Each row is a point on a landscape with many peaks, with its height.
A climber steps from a point to the highest of its 2 nearest points, and stops where none of them is higher. Distance is the straight distance between rows; heights are no part of it.
z499 height 156: [114 122 176 144  76 107 132 129 195 166 139 155 113 168 112  85 122 155
 129 126  92 145  95]
z148 height 311: [131 179 115 165  70  99 112 132 161 171  85 170 125 124 158 105 117 165
 128 122 144 131 115]
z719 height 288: [ 76 156 134  86 190 124 125 139  97 150  77 104 184  95 119 175 163 131
  87  91 113 149 158]
z710 height 186: [128 100 200 128 107 117 149 156 199 148 177 161 114 152  95 110 104 123
 131 128  93 147  80]
z567 height 445: [ 98 180 139 149 138 106 105 187 142 115 105 101 172 108 107 139 122 141
 119  73 114 182 125]
z916 height 380: [148 107 104 144 151 147 118 127  74 104 151 121 120 159 107 104  99  96
 147 124 157 123 159]
z211 height 454: [126 172 109 175 148 129 124 103 117 150  76 187 133 113 166  84 115 131
  96  97 150 114 157]
z462 height 543: [138 102 108 132  85 103  94 129 104 127 122  77 126 157  83  95 125 171
 133 138 136 138 130]
z333 height 161: [165 161 100 175  89 133 120  82 128 158 101 119 110 143 152  94 142 150
 165 104 163  76 127]
z418 height 385: [121 163 132 162 167 133 151 111 125 174  87 170 139 107 162  97 119 109
  67  96 125 142 151]
z523 height 247: [167 121 125 138  89 144 152 115 175 126 202 116 114 127 135 117 122 101
 186 134 113 111  98]
z745 height 298: [112 142 153  86 200 137 157 118 125 150 132 152 133 139 118 124 126  60
  42  99  80 155  92]
z766 height 356: [132 111 142 121 146 145 121 126 119 110 139 113 124 149  76 113 112 121
 130 134 117 135 139]
z591 height 126: [118 125 139 105 116 145 161 134 127 170 140 118  70 133 116 132 130 123
  63 122 128 134  98]
z962 height 117: [ 98 179 114 162 108 127 111 143 110 145  53 146 145 116 180 148 135 152
 158  86 163  97 184]
z614 height 256: [117 108 174 142 130 127 153 174 149 135 133 135 139  75 128 171 110 142
 130 148 110 136 148]
z185 height 391: [ 67 162 118 138 157 113  93 175 118  99  73 117 175  93 138 168 135 157
 122  55 146 162 160]
z556 height 307: [123 103  98  73  76 144 132 133 122 131 181  96  80 127  93 112 120 129
 148 147 113  99 125]
z113 height 274: [154 138 124 122 220 121 146 101  85 126 112 141 141 114 138 121 133  90
  41 136 130 159  99]
z143 height 324: [128  65 101 102  67 138 122 105 144 125 166 105  81 176 100 104 117 140
 182 145 107  95 136]
z729 height 82: [101 170 123 153 207 135 128 145  89 109 105 151 142  99 183 155 129  90
 104  93 147 142 142]
z11 height 180: [132  97 101  62 144 147 126 121 154  99 205 166  75 146  95 119  84  85
 162 167 121 102  97]
z234 height 397: [155 107 147  55 161 111 123 141 129 130 159 134 119 174  48 140 104  85
 124 165 109 148  80]
z53 height 182: [120 146 156 114  87 125 102 174 109 147 108  18 144 125 113 141 160 167
 144 103 123 141 176]
z293 height 212: [101 118 100 122 151 127 122 147  66 106 122 153 159 127 149 142 130 123
 109 144 150 155 166]
z274 height 137: [115 143 108 186  78 123 110 127 128 139  77 142 124 118 164 115 119 161
 191 100 153  67 184]
z700 height 150: [100 154 134 130 115 142 152 145 137 177 101 124  93 104 130 119 131 132
  57  92 119 135 129]
z867 height 143: [152 167 117 169 119 153 118  98  93 142 103 102 136 138 126  81 147 137
 139  89 154  92 155]
z88 height 402: [165  71  94 143 113 149 107 122  78  95 152  86 129 142 101  81  95 126
 163 132 150  89 181]
z485 height 345: [179 159  88 193 112 110 124 110 124 143  84 140  97  77 178 115  99 160
 131 117 190  77 132]
z989 height 193: [154  92  88 105 123 132 120 103 153 127 213 152  95 144  99  90  86 116
 193 152 117 103 104]
z426 height 267: [163  77 123 110  90 136 133  93 171  90 169  88 115 108  99 142 134 137
 189 176  97  83  99]
z286 height 226: [133 134 156 147  84 147 132 153 164 125 169 101 136 127 118 112 122 119
 172 120 105 135 138]
z431 height 585: [152  84  85 148  46 103  98 134 120 128 148  59  95 179 105  81 110 163
 173 132 139 120 126]
z280 height 181: [143 180 109 171 110 116 129  95 121 160  77 138 116 136 172 144 160 145
 158 121 162 102 117]
z765 height 421: [167  85 122 131 118 165 104 113  94  74 142  66 160 159  93 107 123 127
 169 148 139 114 194]
z479 height 58: [116 115 123 136 109 154 138  76 167 119 158 147  76 187 118  90 131 121
 152 112 134 109  99]
z711 height 493: [153  90 106 122  86 118 127  97 109 168 140 113  91 160 103  95 128 158
 122 157 139 117 121]
z36 height 328: [ 95 172 116 120 179 134 143 114 116 159 105 163 139 129 154 104 139  79
  47  78 101 157 107]
z843 height 278: [181  77 111 115  64 134 123 123 141  99 168  51 134 114 104 126 137 154
 180 167 110 109 126]
z736 height 210: [166 100 118 137 106 132 113 106 163 127 204 111 116 145  85  54  89 126
 195 140 105 110 134]
z159 height 229: [198 102  89 143  74 126 126 110 161 129 206  94 126 129 133  84 111 126
 218 137 109 105 106]
z942 height 165: [108 107 103 102 158 137 131 111 122  97 183 188  72 130 134 119 106 104
 128 169 134 112 107]
z800 height 287: [137 125 125 151 245 114 130  90  83  98 104 158 110 135 148 135 124  79
  69 124 138 133 104]
z663 height 386: [137 164  93 187 133 116 120  96 122 142  68 181  81 114 188 107 111 146
 116  99 185  68 131]
z720 height 144: [ 89 100 112  96 135  99 134 134 132 144 165 203  82 145 125 120 104 121
  96 154 127 148  87]
z47 height 426: [154 134 169  77 141 121 128 144 144 108 154 113 146 173  71 160 132  84
 128 147 113 160  59]
z647 height 239: [128 144 177 138 163 121 148 124 119 173  97 116 142 144 106 155 152 117
 128 114 106 136 124]
z215 height 315: [151 163 104 166  92 117 124 130 140 128  93 102 103  63 149 145 132 176
 136 121 167  88 121]
z715 height 174: [103 160 138 137 119 137 133 147 128 152  86 111 119  67 135 141 130 158
  87  95 126 120 147]
z644 height 179: [ 74 118 135 115 156 143 112 144 119  64  98 139 149 105 114 146 135 144
  79 128 124 145 140]
z478 height 249: [ 91 138 169 100 142 119 138 154 110 189  73 104 175 115 115 150 161 141
  84 103  86 152 172]
z813 height 414: [154 158 168 101 114 127 128 147 154 103 147  85 156 149  83 156 159 120
 143 135 115 154  72]
z529 height 265: [156 169 110 178  50 108 110 131 178 169 108 143 131 103 156  63  96 172
 151 118 145 110 149]
z588 height 306: [150 113 130 150 207 133 147  93 122 132 131 159  97 164 118 107 102  83
  83 112 142 146  93]
z452 height 359: [118 141 145  68 234 114 116 117 121  72 121 158 116 141 106 181 137  74
  94 166 111 130  60]
z893 height 55: [123 109 161 125 221 160 139 121 112  64 119 147 166 123 128 158 122  80
 100 139 121 152 160]
z420 height 281: [128 106 149 128 128 131 150 158 141 123 153 101 110  72 120 187 108 128
 178 149 115 103 140]
z399 height 423: [128 105 121 152  75 137 117 153 126 110 141 109 177 109 154 123 129 162
 182 150 131 129 196]
z717 height 390: [125 107 156 103  83 127 154 120 151 135 153 163 138 124 143 152 157 136
 130 183 112 124 103]
z783 height 230: [121 137  95 136 133 122 129 115  72 128 124 176 141 138 187 124 144 118
  97 161 157 146 149]
z304 height 327: [145 104 120 142 177 115 128 115 119 130 142 156 117 143  89  94  84 111
  99 128 130 147 113]
z471 height 211: [ 93 114 178 110 114 122 130 172 120 161  87  69 156 128 112 169 154 161
 111 115 104 156 189]
z574 height 349: [131  57  71 120  55 109 129  98 154 160 174 119  58 182 140 105 117 151
 198 123 124  86 110]
z394 height 292: [160 113 117  88  66 123 127 141 121 139 166  63 114 140  96 137 138 137
 161 156 116 129 107]
z87 height 268: [143 101 141 101 147 137 150 138 132  96 174 128 109 100 121 185 112  95
 177 178 114 103 117]
z515 height 379: [140 117 147  57 202 102 126 117 127 114 146 171 112 158  72 158 114  78
 137 171 110 127  66]
z573 height 350: [ 65 142 113 142 219 101 103 147 109  98  55 125 201 112 140 173 131 114
 104  45 118 164 156]
z30 height 119: [121 133 148 152  86 118 136 110 197 183 130 177 100 143 130  60 112 163
 101 115 116 134 111]
z703 height 361: [117 166 134 137  54 120 122 137 156 153  87 137 147 120 167 134 161 164
 124 137 129 133 138]
z694 height 160: [123 134 138 146 121 136 109 163  93 132  94  50 142 137 104 126 128 143
  99  76 138 150 166]
z704 height 197: [ 84 114 117  99 136 122  98 171  88  89 130 125 189 128 120 163 139 143
 140 137 133 174 171]
z890 height 444: [156 107 108 143  94 162 115 118 107  79 150  84 180 112 151 128 150 145
 190 146 143 111 190]
z149 height 253: [153 139 120 138 166 149 145 103  84 138 132 148 152 138 163 104 143  95
  75 146 147 156 141]
z547 height 329: [125 123 169  79 164 164 136 122 125 114 135 137 153 149  85 140 140  95
 111 158  97 140 132]
z698 height 70: [ 82 156 103 162 209 122 102 132  73  84  54 153 170 112 198 147 142 125
  91  84 161 126 169]
z937 height 394: [140  89  70 139  70  95 137 108 149 178 167 142  53 180 155 110 107 152
 161 117 169 115  91]
z550 height 317: [131 130 172  63 178 154 152 142 126  90 160 157 139 124 125 163 141  73
 105 173 108 139 101]
z601 height 456: [132 147 151 138  95 123 113 153 138 109 118  78 167 131 114 161 159 150
 148 118 128 163 113]
z172 height 217: [125  87 200 137  94 115 166 164 168 160 157 151 120 120 121 134 104 134
 123 150  94 145 129]
z706 height 69: [ 98 150 148 133 239 148 138 140 106  81 115 146 152 101 174 167 133  67
  76  99 123 160 135]
z637 height 206: [140 171 145 165 124 122 144 106 132 182  93 129 109 143 141 133 153 128
 136 104 138 128 109]
z303 height 446: [138  93 109 119  93 116 144  86 119 148 132 153 102 139 140 120 146 151
 124 180 138 109 119]
z278 height 296: [136 140 117 145 120 114 138 143 136 125 139 119 105  50 137 172 127 153
 160 147 131  93 110]
z27 height 81: [112 146 126 162 118 141 135 103 162 150 147 178  91 155 140  68 108 124
 129  98 132 123 121]
z477 height 257: [154  86 116  77 125 144 143 110 158  63 178 123 112 103 123 170 128 108
 172 196 112  95  89]
z665 height 98: [ 95 185 116 155 153 140 127 145  96 138  90 147 139 104 185 156 143 120
 136  85 151 119 167]
z650 height 314: [ 85 144 129  63 219 126 122 141  90 104 105 128 172  90 127 195 154 117
  95 132 120 150 145]
z111 height 266: [121 152 166 114 157 124 147 143 133 163 122 132 140 142  99 135 131  89
  96 102  94 163  96]
z365 height 395: [120 126 120 150  50 136 127 128 148 127 106 116 145 114 173 133 157 173
 161 150 134 114 165]
z118 height 337: [107 144 154  69 227 109 119 133 100  77 111 139 148  99 142 199 161  98
  75 164 112 145  84]
z610 height 221: [171 125 101 174  73 118 133 102 183 166 163 151 102 117 152  65 101 161
 168 130 137 110 117]
z833 height 122: [143 163 104 174  96 124  98 130  89 168  57 116 152 139 148  65 122 154
 112  77 167 103 187]
z870 height 202: [ 81 134 146 128 138 120 137 146 137 127  66 149 146  94 136 158 147 160
  63 122 117 143 148]
z68 height 183: [ 90  99 141 131 118 144 116 154 129  75 107 116 165 111 112 151 136 162
 115 140 132 155 174]
z481 height 447: [175  96  85 113  78 104 127 102 139 166 181 110  81 176 115  93 131 149
 136 140 152 128  67]
z884 height 509: [113 164 152 131 125 134 106 168 139  85 116  89 194 130 120 157 156 135
 111  97 133 191 116]
z126 height 352: [124 119 175  78 110 153 155 121 159  91 174 171 144 123 139 155 158 106
 119 193 111 123  86]

Two climbers start at each pair of points below. Name the first point that both come to, or write -.
z53 and z647 => -
z333 and z27 => z211
z479 and z426 => z143

Where does a climber stop that starts at each point below?
z665 => z211
z867 => z211
z610 => z890
z843 => z711
z30 => z211

Call two points neighbours if one is among the 2 nearest of the other. Go from one point of each pair to the other, from neighbour to neighbour, staying as high as possible. Name the lowest point that can't be avoided.
z870 and z431 => z644
z766 and z211 => z477
z884 and z47 => z813
z711 and z890 => z550
